The views of a scene show one set of named points, each view turned or mirrored, and shifted as a whole, with a little noise and some points left out.
In the rows, zero is written as 128.

Scene 1
View 1
Gapap: [101 135 103  78 115 135  85 144 138 197 154 152 180 126 158 120 132 179
 131 138  98 154 102 188 161  75 150 111  90 114 151  83 157 181 130 128
 178 125]
golu: [104 113  98 147 163 154  78 164 152 177 121 130 160 124 161 116 154 163
 149 107 122 124 111 123 147 100 166 157  98 111 150  99 148 156 151 124
 150 119]
Noro: [ 82 107  72 194 216 166  94 166 138 194 138 117 151 125 190 119 172 170
 159  80 163 114 129  16 157 136 210 197 126 129 152 129 131 130 182 127
 132 153]
bom: [105 123 107 107 125 140  74 150 149 177 133 149 174 124 149 113 140 165
 136 128 107 140 104 170 149  84 144 119  90 108 156  95 150 167 138 125
 163 117]
kal: [ 60 108  83 169 140 116  20 117 132 127 145 152 161 106 147  81 174 152
 145  99 153 102 144  37 137 138 142 110 132  99 171 173  91  81 160 134
 117 130]
Rabul: [ 73 121  85 120 128 123  51 126 132 160 157 154 170 113 155  98 155 162
 142 118 132 129 124  96 151 114 146 105 116 107 168 136 115 124 148 133
 143 131]
Zisan: [ 65 133  80 119 135 124  68 125 120 186 177 156 171 117 172 104 155 175
 142 120 140 139 127  81 163 121 168 111 123 119 164 132 120 136 157 131
 144 149]
nevaz: [ 97 123  94 124 145 136  77 145 142 183 143 145 172 124 161 116 148 171
 141 116 122 132 112 132 154  96 158 135  99 115 158 104 143 155 147 128
 155 129]
lona: [ 68 129  83 114 125 118  58 120 125 173 174 158 177 121 161 102 155 168
 136 121 135 138 128  95 154 116 150 103 111 108 164 134 119 134 150 135
 145 139]
dufus: [105 113 102 133 142 136  59 147 152 166 122 142 166 119 143 114 151 158
 140 115 114 124 115 146 145  95 142 134  95 105 152 105 142 152 146 127
 152 109]
ruki: [ 73 134  90  97 108 113  54 115 127 177 180 163 180 121 154  97 152 173
 132 130 125 141 121 124 157 104 139  85 112 111 170 132 117 138 142 136
 151 137]
dedi: [ 82 141  93  70 104 121  79 128 126 199 179 170 182 130 161 113 136 183
 128 144 108 158 111 163 170  90 151  93 101 120 160 106 142 167 137 136
 171 137]
sasof: [ 86 119  87 147 179 152  91 156 137 198 151 134 160 126 183 117 155 173
 150 103 137 133 118  77 161 117 192 167 110 124 152 112 142 148 162 126
 150 144]
View 2
Gapap: [212 118 132 173 160 153 135 137 106 129  89 158 141 117 134 102 129 180
 142  89  70  65 161 106 159 105 122 103 165 105 146 118  53 112 144 145
 118 102]
golu: [196 138 123 119 129 151  98 116 120 120  84 119 119 120  99 106 136 153
 127 102 123 106 140 128 133  99 154 107 112 105 153 106  80 110 149 133
  95  52]
sasof: [188 122 120 143 119 127 116 113 121 114  78  99 145 111 118 109 156 146
 149 108 138  92 141 116 123 101 153 103 115  90 142 117 100 130 142 115
  95  67]
bom: [195 129 130 154 150 163 115 122 107 131 100 150 125 121 121 108 128 169
 123  93  89  90 147 118 150 109 131 106 153 110 156 113  56 102 144 151
 109  76]
lona: [154 100 122 180 119 134 133 104 109 126 109 116 139 120 153 131 163 134
 132 107 134  91 126 110 125 123 131 117 150  82 149 140  98 124 132 126
 109  73]
dufus: [194 136 127 138 144 165 100 122 111 132 100 144 116 126 110 111 128 164
 119  99  94 100 145 123 147 102 135 107 141 110 159 106  56 101 145 151
 107  66]
ruki: [154  98 124 192 131 144 142 106 104 131 117 135 137 118 162 135 157 143
 129 105 117  81 131 101 139 129 122 116 173  84 147 143  79 120 133 137
 116  81]
dedi: [194 102 130 201 153 139 149 131 102 126  95 150 152 113 157 113 148 167
 147  92  88  61 151  91 151 115 112 111 178  95 139 135  65 124 137 137
 119 106]
nevaz: [187 124 127 148 135 149 116 118 113 127  91 127 129 119 120 112 141 154
 133 102 114  91 141 113 137 105 139 103 140 101 151 116  78 115 145 135
 104  66]
Zisan: [146  99 120 175 103 117 139 101 122 120  99  92 145 114 148 131 174 123
 148 119 156  93 125 106 112 124 140 113 136  72 142 146 118 139 134 111
  99  65]
Rabul: [148 102 123 173 115 145 123  97 108 131 114 118 128 122 144 131 160 136
 120 111 137  99 126 111 125 128 130 122 154  84 156 141  93 119 133 132
 107  62]
View 3
kal: [103 113 111  65 175 159 168  73 151  84 123  83 172  76 150 156 123 133
 157 135  93 189 121 132  59 121 122 124 220 159 150 123 147 138 169  89
 137  83]
Gapap: [186 171  99 145 162 116 116 105  83  81 156 167 188 132 168 116  68  79
 151  95 126 158 160 112  88  87 127 146 156  67  66 188 112 144 123  81
 143 105]
Zisan: [137 124 135  85 136 150 129  83 110 103 151 103 179 107 163 136  89 100
 113 106  71 174 126 126  95  93 119 138 164 163 133 120 129 125 151  78
 116 105]
dedi: [178 161 101 135 147 119 116 105  82  76 176 162 199 130 173 106  62  91
 131  89 103 161 149 122  97  90 109 143 161  99  79 167  90 147 111  79
 124 108]
Noro: [140 134 178  70 125 159 118  68 136 153  93  68 146 107 136 184 105  64
 114 111  72 167 120 103 106  68 174 163 134 160 131 116 219  88 196  90
 138 100]
Rabul: [139 130 110  96 160 145 140  87 117  86 148 118 182 106 162 136  96 112
 141 112  93 175 134 128  81 105 117 130 186 134 118 140 124 138 145  84
 130 101]
nevaz: [161 156 117 115 159 132 126  90 106  96 136 132 175 117 157 142  88  83
 150 104 112 163 149 109  86  92 141 146 160  95  86 162 147 129 147  84
 144  96]
ruki: [150 138 103 110 156 133 134  99 102  76 166 138 194 110 169 117  88 111
 135 106  95 171 140 127  83 105 103 130 184 124 108 148  97 147 125  77
 125 103]
golu: [158 158 128 114 162 133 124  86 121 115 112 123 161 113 147 160  95  74
 157 108 119 163 147 100  82  88 157 150 157  88  86 165 174 120 164  90
 152  93]
dufus: [155 160 106 110 174 131 136  92 121  92 125 134 169 112 155 148  96  93
 169 114 127 169 151 111  71  99 139 142 173  85  86 171 150 139 155  90
 149  89]
sasof: [157 152 139 103 141 137 113  86 110 118 129 113 167 120 152 149  84  77
 129 103  95 167 138 107  98  80 143 152 148 122 104 146 159 117 162  84
 137 101]
bom: [165 169 106 131 176 121 127  96 109  86 140 151 179 119 159 136  83  87
 168 104 133 162 155 108  78  95 138 146 168  70  72 182 133 144 137  86
 149  94]
View 4
Noro: [164 128 137 100 100 105 143  85 183 141 152 145  86 152  81 179  62 100
 150  89 156 127  54 194 153  79 170  72 199  81  39 121 118 120  78 115
 113  90]
Zisan: [155 125 113 122 121 142 114 139 128 116 139 129 120 180  98 152 109 130
 128 128 131  95  62 150 171  71 159 119 172 125  77  81 122 127  96  98
  95 125]
lona: [157 109 121 124 130 156 109 160 103 120 133 131 124 160 108 129 119 138
 123 122 132  99  74 143 163  70 169 140 149 127  85  84 124 137 109 101
 103 130]
dedi: [139 109 114 162 125 195  84 200 103  93 126 126 152 129 120  93 109 152
 137 131 145 112  84 119 153 114 187 152 104 150  82 101 113 136 113 111
 104 152]
Rabul: [162 103 127 118 128 153 113 155  96 131 132 129 116 156 111 125 119 139
 128 114 128 102  81 149 161  70 165 144 149 120  83  82 126 140 112 107
 111 126]
golu: [154  91 148 118 114 150 125 140 124 137 133 138 106 100 110 111  81 122
 148  81 157 133  80 169 131  93 195 120 135 102  64 121 125 143  99 124
 137 116]
dufus: [159  82 147 121 126 155 116 162  96 140 126 141 109 103 120  99 103 135
 141  84 147 122  93 157 131  85 189 143 122 110  75 107 131 154 109 121
 142 129]
ruki: [152 103 119 138 135 172  99 180  86 114 124 128 139 155 118 111 128 150
 125 129 132 100  85 132 161  80 170 158 133 138  93  80 123 144 116 102
 110 143]
bom: [154  82 144 142 125 179 105 179  95 127 120 135 128  93 126  82  99 144
 143  95 151 126  93 146 129 107 195 148 105 123  80 114 124 150 109 122
 137 140]
sasof: [150 114 133 128 111 148 118 143 144 122 135 135 115 130 102 134  83 125
 145 103 151 124  69 162 149  98 175 109 150 114  58 116 112 131  93 112
 112 116]
kal: [184  97 133  82 141 111 135 122  78 159 138 140  87 195 101 157 142 131
 116 104 111  86  74 169 168  18 146 140 192  98  89  57 146 142 109  96
 113 106]
Gapap: [137  97 129 160 122 199  91 198 103 104 116 127 145  95 130  77  95 150
 148 110 157 128  89 128 138 125 198 151  94 139  75 121 111 145 111 118
 125 153]
View 5
sasof: [107  73 117 117 143 101  41 145 139 153  76 162 116 146 154 152 151 115
 100 164 153 117 131 119 140 124 129 133 122 173 131 154 155 149 128 158
 112 122]
bom: [128  69 132 115 131 100  11 124 110 133 101 162 108 119 109 141 167 115
 104 135  99  76 104 129 143 118 132 137  87 130 148 167 121 149 137 137
 120 111]
Zisan: [113  86 128 102 145 138  50 199 147 152  95 165 112 152 157 136 125 121
 114 165 159 118 135 122 130 125 116 147 151 198 132 143 145 162 156 164
 122 142]
golu: [112  72 126 114 124  96  23 125 128 145  95 153 104 147 127 138 165 116
 116 141 139  82 111 107 143 118 129 132 104 147 143 177 142 147 126 152
 129  91]
ruki: [133  84 145 102 139 146  29 189 120 127 119 172 110 126 126 131 134 118
 114 144 108  89 115 139 130 122 120 157 123 165 152 144 109 166 174 146
 128 140]
Noro: [ 74  78  99 123 144  82  65 153 174 186  56 150 109 187 188 163 138 111
 109 179 218 142 147  85 139 127 130 114 149 207 114 166 202 138  93 182
 117  98]
dedi: [146  74 136 108 148 130  22 155 109 121  99 183 118 101 116 144 152 118
  90 150  73  93 120 157 135 118 132 161 102 143 144 134 102 159 170 133
 108 162]
Gapap: [138  66 130 116 138 109  11 120 103 126  91 175 117  99 106 150 173 116
  90 142  70  84 108 149 145 118 136 155  86 127 143 148 108 153 149 127
 108 142]
Rabul: [123  89 142 102 134 137  33 188 128 143 118 163 103 146 137 126 133 121
 123 145 139  84 114 121 130 124 116 143 132 177 152 158 130 164 158 157
 139 118]
lona: [123  88 137 102 140 139  36 190 132 141 110 167 109 143 137 133 134 120
 116 151 137  97 118 128 130 127 115 150 135 181 144 151 128 164 165 152
 128 135]
kal: [105 104 147  91 124 150  43 228 149 156 136 151  89 189 157 105 111 120
 154 147 193  86 117  86 122 126 104 131 160 212 154 182 146 168 166 168
 165  88]
dufus: [121  77 131 113 120  97  16 131 123 139 106 158 103 139 121 133 160 114
 115 138 127  76 103 112 139 117 129 131  96 139 149 175 134 149 132 148
 134  90]
nevaz: [118  74 123 110 132 104  27 134 125 145  90 161 110 136 131 146 156 114
 104 150 124  96 114 122 142 119 132 135 105 153 141 162 134 149 134 146
 119 112]
View 6
lona: [161  90 102 104 121 150  86 157 157 119 132  96 143 176 123 109 143 129
  73 147 111 103 140  70 119 109 147 122 195 113 145 114 130 162 103 125
 153 171]
Rabul: [154  94 104 107 119 156  91 166 154 113 132  94 143 169 119 108 138 138
  68 135 112 102 142  79 118 109 144 122 191 123 143 105 123 157 103 123
 157 174]
Zisan: [175  93  85 119 138 143  90 135 141 114 138 101 142 161 117 111 155 122
  87 157 121 107 140  65  93 115 150 130 199 119 138 115 117 155 112 147
 149 165]
ruki: [148  96 102  87 121 155  94 145 163 127 127 102 149 184 140 107 133 120
  68 156 109 111 139  75 138  97 147 126 184 102 145 119 141 172 108 114
 153 176]
dedi: [137 102 105  63 118 167  95 133 175 131 115 111 153 205 158 100 119 103
  63 170 109 112 129  78 171  75 142 126 175  78 147 123 156 189 112 103
 153 178]
Gapap: [121 109 102  61 114 193  96 142 176 142 122 106 143 191 177  96  95 112
  58 169 105 111 128  99 187  57 136 114 154  77 145 105 154 176 120  97
 172 181]
Noro: [195  95  42 162 177 186 101 128 106 120 166  86 121  81 130 112 144 127
 108 165 147 116 130  81  63  94 130 115 174 128 121  59  79  96 133 192
 166 153]
bom: [118 108  97  73 121 210  96 157 167 138 127  93 130 161 174  92  90 134
  53 152 112 107 128 117 180  54 126 102 144  94 143  78 143 148 124 102
 184 179]
sasof: [164  99  73 118 149 182  99 134 138 129 144  97 132 135 149 105 124 116
  84 168 126 116 129  85 119  84 133 122 168 105 133  89 112 134 122 148
 165 166]
dufus: [132 100 102  94 122 193  95 170 159 126 137  88 129 149 144 101 106 145
  56 134 113 103 139 109 154  78 127 102 162 115 143  74 127 137 114 114
 175 178]
golu: [145 102  81 109 140 202  91 160 149 131 146  87 124 122 154 101 103 137
  70 147 122 107 131 107 139  71 123 105 153 113 137  64 116 121 123 130
 182 171]
nevaz: [141 101  91  94 131 188  96 155 154 129 133  94 136 153 150 100 114 126
  64 152 117 109 131  99 146  76 131 116 164 105 141  86 127 143 119 120
 172 172]
kal: [163  79 101 138 116 134  79 196 141  93 147  78 135 143  73 113 161 172
  66 101 116  90 155  75  72 149 146 124 214 168 145  93 100 133  93 140
 157 168]

In a view up to two points have been moved. Name them for each view, in the order of its rows, or write none.
view 1 => Zisan, sasof
view 2 => dufus
view 3 => kal
view 4 => none
view 5 => golu
view 6 => ruki, bom

Scene 2
View 1
zeto: [ 92 155  78  76 128  91 201 122 141 171 111 127 118 144 140 122  83 227
 114 104  79  98 132 120  71 143 108 110 107 151 116 114 103  88  41 165
 193 144]
sus: [ 64 143 105 106 104 133  62  98 106 166 102 170  98  79 173  78  95  83
  97 160 135  76 145 152 172 245  58 181 106 209 161 110 180 102  88  98
 233 104]
puvu: [ 57 133 112 125 126 129  49 114 100 153 151 138 103 100 160 102 118  53
  99 146 126  42 153 191 150 198  92 147 133 178 153 139 134 125 126 144
 168 141]
povek: [ 53 141 121 123 131 125  69 103 111 163 149 129 114  93 165 113 128  68
  97 145 130  38 157 185 141 200  99 126 141 174 153 139 128 120 122 156
 164 153]
mon: [ 77 142  90 101 123 111 124 121 112 157 136 131 108 128 147 110  98 142
 110 124  96  77 138 158 106 161 102 135 116 160 131 129 116 110  86 157
 173 138]
kesa: [ 94 141  68  80 104 111 126 131 109 154 112 151  94 138 143  89  73 164
 107 118  94 112 129 138 120 167  88 167  89 181 128 109 145 101  66 130
 208 103]
basa: [ 77 130  85 109 134 103 108 138 103 136 178 105 110 153 135 123 108 117
 108 106  85  56 141 197  98 115 131 111 131 139 122 152  81 133 114 199
 121 157]
vofub: [ 59 145 113 117 137 113 112 105 123 165 149 119 118 101 156 128 121 111
 105 132 112  44 148 174 111 169 108 108 147 156 141 144 102 113 105 173
 154 167]
Mosev: [ 55 161 121 109 145 107 148  88 144 186 122 129 133  87 164 135 129 143
 103 138 121  46 157 142 100 196  97  96 149 162 147 128 110  95  75 156
 183 178]
Resu: [ 50 142 128 139 155 118  91 108 118 157 180  94 135 105 156 143 143  70
 101 132 114  12 162 209 104 158 125  79 167 141 141 167  81 134 136 199
 116 194]
lolu: [ 58 153 123 111 131 119 117  87 129 182 114 141 122  74 171 117 125 120
  99 147 131  53 154 147 126 221  82 123 138 181 154 123 136  95  81 140
 201 156]
Gonu: [ 80 140  89  97 121 107 127 124 115 156 131 137 107 131 147 110  93 151
 110 121  98  83 141 155 108 163 101 134 113 164 132 128 120 108  79 154
 185 136]
boz: [ 77 141  87 102 134 102 142 131 120 148 153 116 115 142 136 129  99 157
 113 108  88  70 136 169  85 123 121 110 125 142 119 138  91 115  89 183
 148 155]
tubaf: [ 77 135  91 109 122 110 114 128 114 151 144 125 111 128 145 113 103 132
 109 123  97  71 139 173 109 154 109 129 121 159 132 133 109 119  98 167
 160 144]
Fidur: [ 57 158 119 107 139 110 143  94 135 187 113 139 127  88 167 121 120 144
 102 139 118  58 150 139 114 200  92 117 135 171 148 124 124  91  69 148
 200 160]
View 2
mon: [127 113 117 134 163 144 172 125 132  66 119 168 139 130  95 111 135 130
 104 125 144  77 179 121  82 139 132 176 135 144  90 118 158 123  98 113
  84 107]
Gonu: [123 118 118 122 171 149 172 123 137  62 119 171 138 137  95 103 128 126
 109 127 148  79 182 118  80 140 129 174 135 144  92 113 160 123 101 113
  82 108]
zeto: [128 121 116 113 190 168 180 113 175  62 113 170 150 133  59  58 126 107
 127 129 144  89 205  71  56 121 124 150 132 122  70 128 143 139 108 119
  79 116]
sus: [ 73 114 132  61 190 149 153 144  95  74  89 220 131 195 167 122  63 199
 121 141 147  42 147 166 117 158 123 215 104 151 142  87 202 138  61 107
  81 113]
povek: [148  88 127 151 124 111 181 126 128 102 105 184 126 138 154 184 126 166
 110 142 132  44 175 177 144 154 106 202 116 130 135  98 199 102  48 102
 109 105]
basa: [157 105 112 194 121 122 187 117 127  69 142 140 130  85  87 146 180 106
  81 118 140  91 187 145  90 148 136 175 159 155  78 123 146  96 112 113
  92  94]
Resu: [197  78 117 214  84  95 201 120 151 103 123 152 123  94 124 200 179 128
  98 137 126  60 199 167 141 151 102 183 141 130 109 115 169  77  66 102
 122  93]
lolu: [131  98 129 110 157 138 179 126 161  97  91 200 139 165 137 125 100 159
 135 149 137  46 190 131 120 139 104 184 108 119 124 104 186 124  55 104
 102 117]
boz: [154 105 112 166 145 137 188 116 149  67 134 149 134  99  70 116 159 101
 101 123 141  89 196 114  74 135 131 162 146 137  79 124 144 108 111 116
  90 104]
kesa: [ 81 126 118  86 202 168 160 131 114  47 118 186 135 152  93  73 105 137
 107 123 155  85 162 112  63 139 141 178 129 154  88 113 163 143 110 117
  64 108]
Mosev: [161  95 123 135 148 137 191 117 188 100  93 186 144 147 108 120 123 137
 141 151 129  58 215 105 109 129  93 162 119 104 108 116 175 120  58 105
 105 118]
vofub: [157  94 122 164 132 121 186 117 151  88 117 165 131 120 111 151 146 133
 111 136 134  61 194 142 112 141 113 177 134 131 108 116 171 108  74 104
 107 104]
Fidur: [139 104 121 112 162 142 183 118 174  92  94 190 143 157 115 110 106 144
 138 146 133  58 204 109 108 128 104 174 112 114 112 112 176 131  64 105
 100 117]
View 3
tubaf: [ 57 182  83  83 118 124 144 124 151 126 131 114 146 105 157 135 113  86
  84 145 124 126 156  99 144  90 107 136 112 145 117 166 150  83 134  87
 108 139]
sus: [ 46 184  75  79 149 116 166  92 120 214 143  73 146  42 122 170  51  44
 122 111 113 189 153 103 205  75 109 173  83 190  71 105 116 139 101 151
 120 164]
mon: [ 64 181  75  70 118 125 141 132 145 133 140 121 139 100 161 144 111  85
  84 141 112 128 152  99 156  86 117 133  98 160 116 163 142  87 137  94
 106 145]
lolu: [ 63 186  62  73 154 122 174  98 142 172 153  91 131  71 157 122  79  83
 105  97  93 167 140 109 153  87  85 153 101 178 116 159 121  78  96 144
 120 183]
vofub: [ 52 181  83  76 140 121 162 107 157 129 128  95 141 109 157 102 111  97
  86 123 122 141 142 102 120  92  83 151 128 133 129 180 144  65 111 103
 119 153]
Fidur: [ 68 181  54  67 145 124 171 111 143 162 163 111 127  78 169 121  87  96
  93 105  83 149 137 105 146  86  87 137  95 185 127 173 125  62 110 137
 114 178]
boz: [ 65 180  83  74 108 128 138 144 156 103 134 135 145 122 177 122 129 105
  69 152 113 105 153  99 129  93 106 121 108 144 137 185 157  63 144  74
 108 139]
Resu: [ 41 186 109  91 152 120 174  88 174 103 100  69 153 131 149  58 125 102
  84 129 155 143 141 109  86  96  61 167 172  91 137 194 162  50  98  87
 129 141]
Mosev: [ 73 185  59  67 144 127 173 105 152 146 157 111 123  90 175 103  97 104
  86 101  84 149 136 102 125  93  76 139 108 172 139 189 130  43 107 137
 115 177]
basa: [ 51 178 103  87 113 121 136 128 162  89 108 112 155 134 161 112 139  99
  71 163 152 107 156 104 118  92 102 134 128 111 131 182 167  72 140  52
 114 121]
Gonu: [ 66 180  65  73 108 127 138 148 140 135 147 139 137  99 169 157 111  87
  77 151  97 116 155  97 161  86 127 120  81 176 117 162 141  87 150  89
  99 142]
zeto: [ 86 178  48  54 109 134 138 159 137 131 175 162 126  97 193 147 114 105
  71 136  62 111 148  95 154  93 119 100  66 203 135 180 136  58 153 103
  93 161]
puvu: [ 33 180 100  91 149 116 164  84 145 163 108  60 158  89 125 123  90  64
 108 126 152 170 153 110 155  82  94 180 131 134  90 137 138 114  99 114
 126 144]
View 4
boz: [116 125 161 147 119  85 133 107 170 123 160 196  86 146 131 134 108 112
 147 121 115 102 157 102 118  87 128 157 151 146 136 143  85 114 119 135
 166 107]
kesa: [143 113 126 144 165 115 160  95 206 148 161 181  57 166 214  98  86 153
 127 104 118 100 195  89 135 163 142 131 163 121  95 120 109 142 129 146
 130 144]
tubaf: [123 148 138 137 129 100 143  89 168 140 165 189  83 159 146 123 102 104
 133 118 130 111 173 113 138 103 133 161 155 140 126 135 111 122 115 137
 163 115]
lolu: [140 161  93 146 125 135 125  46 158 173 142 182  83 181 158 124  78 118
 104 142 173 123 192 124 147 124 137 196 139 144 104 131 124 184  91  92
 142 159]
zeto: [130  76 148 172 137 104 131 108 191 128 132 190  72 151 192 137  95 164
 135 131 124  95 164  83 102 132 125 146 140 137 112 132  65 152 121 102
 137 145]
Fidur: [139 129 103 162 127 128 122  65 169 162 129 179  77 176 180 130  78 140
 110 149 163 121 181 109 125 135 130 186 136 140 101 131  99 186  94  86
 135 167]
Resu: [112 203 139 128  84  97 121  76 118 143 172 195 112 164  57 146 108  47
 127 141 159 126 159 144 149  46 132 209 150 165 158 149 120 112  97 121
 195 100]
puvu: [141 212  96 107 134 124 149  50 152 175 178 175  82 186 122 101  87  74
 108 113 160 129 206 138 175 114 147 179 161 139 114 127 165 129 101 140
 164 121]
vofub: [128 176 122 141 107 118 125  64 144 159 153 186  96 173 115 137  93  89
 117 142 165 125 174 133 143  90 135 192 142 151 125 135 118 147  96 106
 165 132]
Gonu: [135 126 133 145 141 106 145  93 178 144 153 188  74 163 172 116  92 132
 129 116 130 108 179 102 135 129 134 154 151 138 114 131 103 140 117 131
 146 133]
Mosev: [133 138 118 161 107 118 110  71 153 155 133 190  90 170 141 139  89 119
 117 154 163 120 165 118 126 105 130 196 131 151 121 139  95 176  92  84
 147 154]
sus: [164 190  59 117 163 155 159  31 181 196 159 167  59 202 201  80  64 120
  88 112 172 128 230 118 179 181 149 172 155 126  79 114 175 176 103 123
 130 161]
basa: [110 152 164 126 115  82 146 107 156 127 181 198  93 141 106 131 117  83
 146 110 118 107 161 113 133  73 130 155 163 149 149 140 105  91 120 157
 182  91]
povek: [136 205 101 115 121 125 140  52 145 175 169 182  87 179 116 114  88  77
 110 125 165 131 197 134 163 104 144 192 151 147 117 130 153 141  98 127
 166 125]

In a view up to two points have been moved. Name them for each view, in the order of its rows, or write none.
view 1 => zeto
view 2 => povek
view 3 => Gonu
view 4 => Fidur, vofub
